A landscape with many valleys, sampled at points; each row gives a point and its height.
From any point a ball rolls to the lowest of the 5 points nearest to it. It stops when none of these is lower. Distance is the straight distance between rows; heights are no part of it.
J_543: [  0  -2  -1  -1  27  -9   3  -8  -5 -12  -4   2 -15  -6  -6  -4   4   6
   7  -4  -9   0 -13 -15]  height 228
J_472: [ -5  10  -5   2  38  -9 -12 -31   2 -23 -15  24 -33  -1   5  38 -13   6
  -1   3 -25  10 -16 -27]  height 158
J_454: [  4 -44  10 -34   6  12  44  39   8 -14  11  -3  42   8  -3 -50   2  17
  35 -15  -9   2  13  12]  height 249
J_432: [ -4  13  -2   6   3  -5 -19 -12  -6  11  -4  10 -29  -6  -3  23  -3  -2
 -10   5  -3   3   0  -2]  height 556
J_452: [ -7 -15   6 -10  34  -6  20   2 -11 -42  -3   1   4   4  -5 -20   0  16
  24 -11  -5  -1 -14 -18]  height 126
J_273: [  7 -17   1 -16 -32  15  16  21  13  39  10 -19  19   1  -9 -27  20  -5
   7   7   2   2  18  30]  height 216
J_673: [  2  19  -2  11 -35   1 -18   3  -3  37   4 -13  -8  -4 -12  10   8 -14
 -21   8  13  -2  10  18]  height 251
J_217: [  5 -39   9 -23  16   7  35  24   1 -30   8   0  35  12   1 -42   7  20
  34 -14  -4  -5   0  -3]  height 271
J_264: [  4 -18   3 -15  -7   8  17  11   3   1   6 -12  12  -2 -13 -26  13   4
  20   1  -3  -4   2  12]  height 168
J_451: [ -4  13  -3  -1  25  -8 -19 -24  -2  -6  -8  20 -28  -6   6  37  -9   5
  -5   4 -18   6 -11 -15]  height 190
J_85: [  8   4  -7   1 -44  11   5  12   4  45   6 -22  12   6 -10 -12  13 -11
  -6   8  13  -5  14  29]  height 245
J_947: [ -1 -51  10 -35  12  13  42  34   2 -43  14   7  48  17   6 -53   1  25
  40 -16  -7   1   1   1]  height 263
J_792: [  5  26 -11  17 -63   8   0  15   8  55  13 -27  20  -2   2  -6   8 -20
 -28  13  27  -8  20  36]  height 407
J_709: [  6 -19   7 -23 -23  11  20  16   9  25   3 -17  16   2 -15 -29  16   1
  14   3  -3  -2  11  22]  height 209
J_592: [  0 -15   2 -12   8   2  11   6   1  -8   1  -4  -2  -7 -14 -22   9   5
  13  -4  -6  -2  -5  -5]  height 91
J_619: [  4 -35  10 -30   2  10  35  24   9 -18  10  -7  29   0  -3 -40   9  11
  33  -7  -8  -2   5   8]  height 220
J_914: [ -4 -19   4   1  50  -4  13  -4 -16 -64 -10  16   2  18   3 -12  -6  24
  35 -19   3   3 -25 -36]  height 269
J_708: [ -8   0   1   5  39 -10  -6 -17  -3 -20  -6  12 -23  -9   2  16  -5   6
   4  -3 -19   5 -18 -20]  height 186
J_825: [ -2  42  -2  28 -38  -5 -32  -4  -3  42   0  -8  -6 -11  13  37 -15 -29
 -52   9  17  -3  19  15]  height 308
J_469: [  6 -37   8 -30 -18  15  34  28  19  19   8 -14  27  -3 -11 -42  11   7
  21  -2  -5   4  14  19]  height 248
J_166: [ -3  13  -3   5  28 -12 -24 -30   5 -14 -20  31 -34  -7   7  49 -13  -1
  -8   2 -26   8 -10 -20]  height 193
J_850: [ -3 -28   8 -21  11   7  29  12   3 -33   8  -3  23   5  -8 -39   5  13
  31 -10  -3  -3  -3  -6]  height 195
J_874: [ -3   5  -2  -3  13  -2  -7  -9  -7   3  -3   2 -22  -4  -6   8   5   3
  -4  -1  -3   0 -10  -5]  height 76
J_58: [ -4   6  -2   2  60 -12  -4 -24   3 -40 -13  28 -21   2  13  25 -21  16
  14 -10 -19  10 -23 -39]  height 203
J_948: [ -8 -31   5  -6  40   2  18   5 -17 -73  -2  14  20  22   5 -27   1  28
  40 -15   6  -2 -24 -33]  height 354
J_96: [  7  -8  -2  -5 -36  12   8  14   6  39   7 -15  17  -1 -14 -20  15  -9
   3   7   5   4  16  27]  height 226
J_28: [-10  -5  -3  -1  40  -9   2  -8  -7 -31  -6   7 -13   0   4   3   1  13
  19  -9  -9   3 -17 -26]  height 110
J_778: [ -4  33  -4  16 -20  -2 -36  -7  -6  32  -4   3 -18  -7  10  36 -15 -26
 -41  10  12   2  13  14]  height 295
J_540: [ -9  -3   0  -1  56  -8   1 -12  -6 -39  -8  19 -15  -1   6   9 -15  19
  18  -9 -16  12 -20 -37]  height 355
J_631: [ -4  18  -1   4  14  -8 -30 -26   0   2 -13  19 -32  -6   9  45 -13  -7
 -21   8 -10   8  -5  -9]  height 250
J_521: [  6  46  -8  34 -58  -4 -21  12   1  55   9 -22   6  -9   5  15  -7 -30
 -55   9  28  -8  16  28]  height 380
J_872: [ -5 -11   3  -5  36  -8   8   0  -6 -37  -5   2  -4  -2  -5 -11   1  14
  23 -12  -6   2 -19 -19]  height 111
J_812: [ -4 -25   0 -13  33  -1  21   6  -5 -53   6   8  12  10   0 -28   0  20
  34 -15  -1  -1 -16 -24]  height 244
J_915: [ -6 -13   5  -5  43  -7  15  -2  -8 -44  -3   6   0   4  -1 -15   1  20
  26 -12  -6   0 -22 -28]  height 170
J_636: [  0 -22   2 -16  17   2  18  11   3 -25   1  -3  12   2  -6 -31  11  15
  29 -12  -6  -5  -6  -7]  height 99
J_201: [  3  30   0  20  -9   0 -45 -35   6  11 -10  14 -24  -7  22  64 -22 -21
 -47  14  -3   4  10  -1]  height 330
J_955: [  4 -25   2 -22  -4   5  23  12   3  -4   6  -7  16  -2 -11 -35  15   6
  22  -1  -3  -3   2   6]  height 200
J_697: [ -2  46   1  28 -18  -6 -47 -37   9  14 -17   9 -22  -7  35  66 -29 -34
 -58  16   3  -7  20   2]  height 313
J_210: [  6  19  -9  14 -66  13   1  17   9  52  12 -27  24   2  -7  -9   8 -17
 -25  11  23  -1  20  41]  height 336
J_923: [  0  17  -4   7 -19  -2 -22  -8 -10  28  -3  -2 -18  -5   1  12   6 -14
 -22   7   4   2   3   6]  height 288
J_775: [ -1 -32  10 -22   6   6  29  17   4 -16  11 -10  22   0  -8 -37  10  15
  26  -6  -8  -1   4   0]  height 178
J_281: [ -3  -8   0  -6  -4   0  -1   3  -4  11  -1  -9  -9  -4 -15  -9  13  -5
   5   2  -4  -4  -3   3]  height 852
J_564: [  6  27  -6  19 -51   3  -9  14   1  47   8 -20   9   0  -3   0   6 -23
 -29   8  25  -9  20  25]  height 478
J_526: [  0 -18   1 -12  16  -5  12   3  -2 -23   5  -3   1   0 -11 -20  11   8
  17  -9  -3  -3  -7 -13]  height 58
J_929: [  4  37  -5  29 -56  -8 -11   9   0  54  14 -24  11   1   1   1   0 -25
 -42   9  29  -6  14  29]  height 560
J_731: [ -1  18  -1   5  16  -7 -32 -35   4  -6 -16  29 -36  -6  12  54 -15  -5
 -21   9 -18   4  -4  -9]  height 258
J_318: [ -9   6   2   4  46 -15  -5 -24  -4 -28 -14  24 -26  -5   7  30 -13   7
   5   1 -24   9 -21 -25]  height 97
J_962: [  8  15  -6  15 -57  12  -2  12   8  52   7 -22  15   0 -11  -4  17 -18
 -13  12  20  -4  18  36]  height 320
J_655: [ -2 -33   3 -19  21   4  30  12  -2 -43   8   2  24  14  -2 -37   7  19
  35 -15  -4  -5  -6 -11]  height 296
J_757: [  1 -31   8 -24  -3   9  28  18   7  -2   6  -9  27   0 -12 -37  11  11
  24  -3  -4  -2  10   9]  height 224
J_610: [ -1 -41   6 -17  24   9  31  18  -7 -62   7  12  37  22   6 -37  -4  25
  44 -18   6  -2 -12 -14]  height 284
J_977: [  1  38  -8  23 -46  -5 -20  10   0  47   5 -14   0  -5   2  14  -4 -24
 -36   9  24  -6  11  21]  height 448
J_774: [  8  41  -6  31 -69   3   1  17  13  60  21 -33  23  -4   0   4   0 -31
 -52   9  33 -10  20  35]  height 476
J_36: [  4   4  -5  -1 -16   0  -9   0  -7  26   3  -8 -12  -6  -8  -4  10  -4
   0   8   7  -3   5   8]  height 525
J_577: [ -5 -22   2  10  63  -4   7  -6 -16 -74 -15  27  -2  24  16   1 -17  31
  35 -15   0  10 -34 -50]  height 381
J_841: [ -6 -10   0   1  48 -10   6  -8 -11 -43  -2  12  -9   1  -2  -3  -5  15
  23  -9 -11   7 -24 -30]  height 268
J_956: [  7 -13   2 -14 -25  11   8  11   4  31   5 -13   8  -2 -14 -20  20  -1
   7   4   1  -2  13  18]  height 227
J_393: [  1  20  -5  15  -4  -6 -33 -20  -4  20 -10  12 -24  -5  10  43 -14 -11
 -28   8   3   5   4   4]  height 309
J_530: [ -9  -7   0   7  60 -10   7 -11 -11 -57 -14  22  -7   8  12   5 -14  22
  28 -14 -15   6 -29 -42]  height 273
J_700: [ -2  22  -7  11   5  -3 -36 -33   6   5 -14  19 -31  -9  11  54 -17 -13
 -29  11 -13   8  -1  -3]  height 337
J_442: [  7   1  -4   4 -35   5  -4   5  -3  39   6 -16  -2   0 -11 -13  12  -9
  -6   7  12  -5  12  21]  height 240
J_799: [  7 -30  10 -25 -11  14  25  23  14  13   9 -14  26   4 -13 -36  12   9
  20  -1  -3   0  11  15]  height 219
J_606: [ -6   5  -1   1  31  -5 -10 -18  -5 -12  -8  13 -26  -2   0  17  -1   6
   0   1 -13   4 -13 -12]  height 201
J_347: [  9  34  -6  26 -69   4   0  19  14  61  17 -28  27  -5  -5  -1  10 -22
 -37  12  31  -7  24  39]  height 409
J_934: [ -2  38  -4  29 -18  -6 -44 -24   1  22 -13   9 -21  -7  28  57 -22 -24
 -57  14   4  -3  18   4]  height 304
J_228: [  3  27  -9  22 -33  -1 -24   4  -8  39   3  -9  -8  -4   1  14   2 -19
 -29   7  15  -3  16  19]  height 270
J_276: [ -3  -3   4  -9  10  -4   2  -2  -7  -6   0   2 -15  -6  -8   0   7   3
  10  -1  -4  -2  -7  -6]  height 290
J_229: [  5  34  -2  22  -9  -8 -46 -40   5   8 -16  22 -26  -8  23  70 -24 -22
 -40  16  -7  -1   9  -2]  height 362

Where does a ball stop that starts at each point below?
J_393: J_318
J_469: J_526
J_201: J_526
J_947: J_526
J_929: J_526
J_700: J_318
